Points, in no order, along strands that fork, close into loops and pass close to each other.
In the rows, zero is written as 128.
Two points are linked if the straight distance between their rows is under 59.4. Some points are linked to none.
Gevel: [119 138 163 123 121 136 113 129 136  97 135 126 111 137]
Solam: [174 154 114  52 111 139 153 130 116 193 176  89 167 130]
gen: [111 121 138 171 139 116 146 120 109 109 163 105 123 102]
Pela: [ 99 106 158 137 130 157 110 124 131 122  86 169  92 166]
bafu: [137 117  67 162 165 106 147 102 123 122 114 114 158  73]
Naka: [164 150 121  89 109 135 162 126 117 194 187  86 162 119]
dad: [101  92 116 189 145 115 136 111 106 124 123 132 117 121]
sezev: [ 80 145 176 125 103 131 102 178 120  71 128 157  68 184]
Tezes: [151 130  79 118 171 113 138 119 137 103  81 127 159  78]
pum: [127 104 131 177 104 121 142 101 122 181 175 107 138 116]
sizod: [107  93 148 147 130 149 112 110 128 138  85 167 104 164]
gunod: [157 121  79  93 146 135 131 107 152 154  83 142 163 104]
Tepa: [129 106 146 119 106 159 116 102 153 174 127 137 128 154]
tani: [112 144 169 106 116 125  85 192 134  63  65 186  76 184]
ros: [136 127  84 147 177 106 144 110 123 101  99 123 155  82]
Mosog: [137 187 195 121  65  97 103 191 129  42 216 102  95 130]
pudo: [142 136 110 125 138 122 150 116 133 129 157  92 153  93]
ziv: [130 142 160 116 121 141 121 129 140 116 148 109 127 129]
romen: [154 128 122 125 104 126 160 112 120 202 190  95 161 117]
vezur: [182 165 128  49 126 138 104 142 171 127  96 120 155 136]
noru: [184 159 113  49 139 139 115 132 167 131  82 133 161 118]
zut: [ 84 139 178 136 110 130 111 159 117  82 139 145  79 161]
tosal: [138 108  59 168 150 105 147  98 121 147 130 105 165  79]
ladu: [119 114 138 179 120 115 148 110 112 142 170 106 131 105]
gogus: [128  98  88 157 154 122 126  96 122 138  87 137 139 105]
zubi: [158 147 125  85 131 141 128 119 155 146 138 106 151 128]
nok: [151 116 112 152  91 119 152 108 116 223 196  97 158 115]
Lubi: [108 120 166 120 130 148  98 146 137  99  73 176  95 165]
Rir: [ 74  92 144 194 130 126 137 126  93 127 136 144  85 159]
kos: [178 146  94  61 148 138 125 124 159 148  82 135 167 113]
kabu: [117 152 160 124 127 123 107 158 131  64 125 131 105 136]
ponu: [109 158 155 124 127 112 100 182 123  40 123 140  88 152]
muve: [169 151 125  55 121 147 140 128 146 175 148 100 158 136]
bitul: [106 163 148 131 131  95 107 197 117  25 115 151  79 158]
Kibu: [ 84 133 185 151 100 138 121 140 110 103 166 133  89 152]
musiv: [ 92 130 152 160 141 120 136 145 105  82 143 130  99 127]
repu: [ 93 119 188 159  93 142 128 122 117 140 175 127  99 147]
biru: [ 81 116 151 177 131 122 137 133  98 104 149 129  96 136]
Veg: [141 107 118 174  98 124 140  99 122 207 175 108 147 125]
Mab: [124 105 141 127 124 157 111 110 146 151 104 145 120 148]
masu: [179 153  66  47 147 134 144 124 142 163  99 119 181 104]
zuta: [146 117  63 130 143 115 151 106 130 167 140 103 170  86]
kat: [162 124  53 101 143 122 158 112 128 175 132 104 175  92]
kovus: [169 137  67  63 141 133 147 116 133 172 114 113 181 106]
sem: [111 134 169 113 127 138  91 167 136  78  64 181  89 173]
vur: [126 106 156 132  99 155 126  96 142 181 159 119 126 151]
lom: [113  95  94 173 157 119 132 104 114 129  94 141 126 111]
Seg: [115 110 178 149  88 150 128 112 129 166 178 121 113 149]
gatab: [160 152  98  97 172 109 127 131 142  88  63 136 163  78]
der: [ 89  87 120 200 139 123 130 112 102 139 116 141 107 142]
Ravos: [108 130 126 155 159 116 134 134 110  78 117 126 116 110]
ragov: [ 73 156 176 120  97 115  96 191 119  56 133 169  55 197]
git: [145 106  76 127 148 130 131  94 141 155  85 143 158 105]

A piece is two or more points that can be reached from each other along the links. Count, over all rows, the pieces, the separate loops (a circle has one, a figure eight two, a Y none), the forks (points with three links) and the tips (points with one).
pieces -> 4
loops -> 0
forks -> 1
tips -> 9

A fork is a point with three links, a tip a point with one. Leave the first point through the second and follow the links. Name the first fork or tip that comes.
Rir, der -> kos
romen, nok -> gen
Tepa, Mab -> tani
dad, der -> Ravos

Name the points in between on the shortest way along the links from the first point to the second, in order.
gunod, Rir -> git > gogus > lom > dad > der
nok, ladu -> Veg > pum
musiv, der -> biru > Rir
zuta, Tezes -> tosal > bafu > ros
zut, Mab -> Kibu > repu > Seg > vur > Tepa
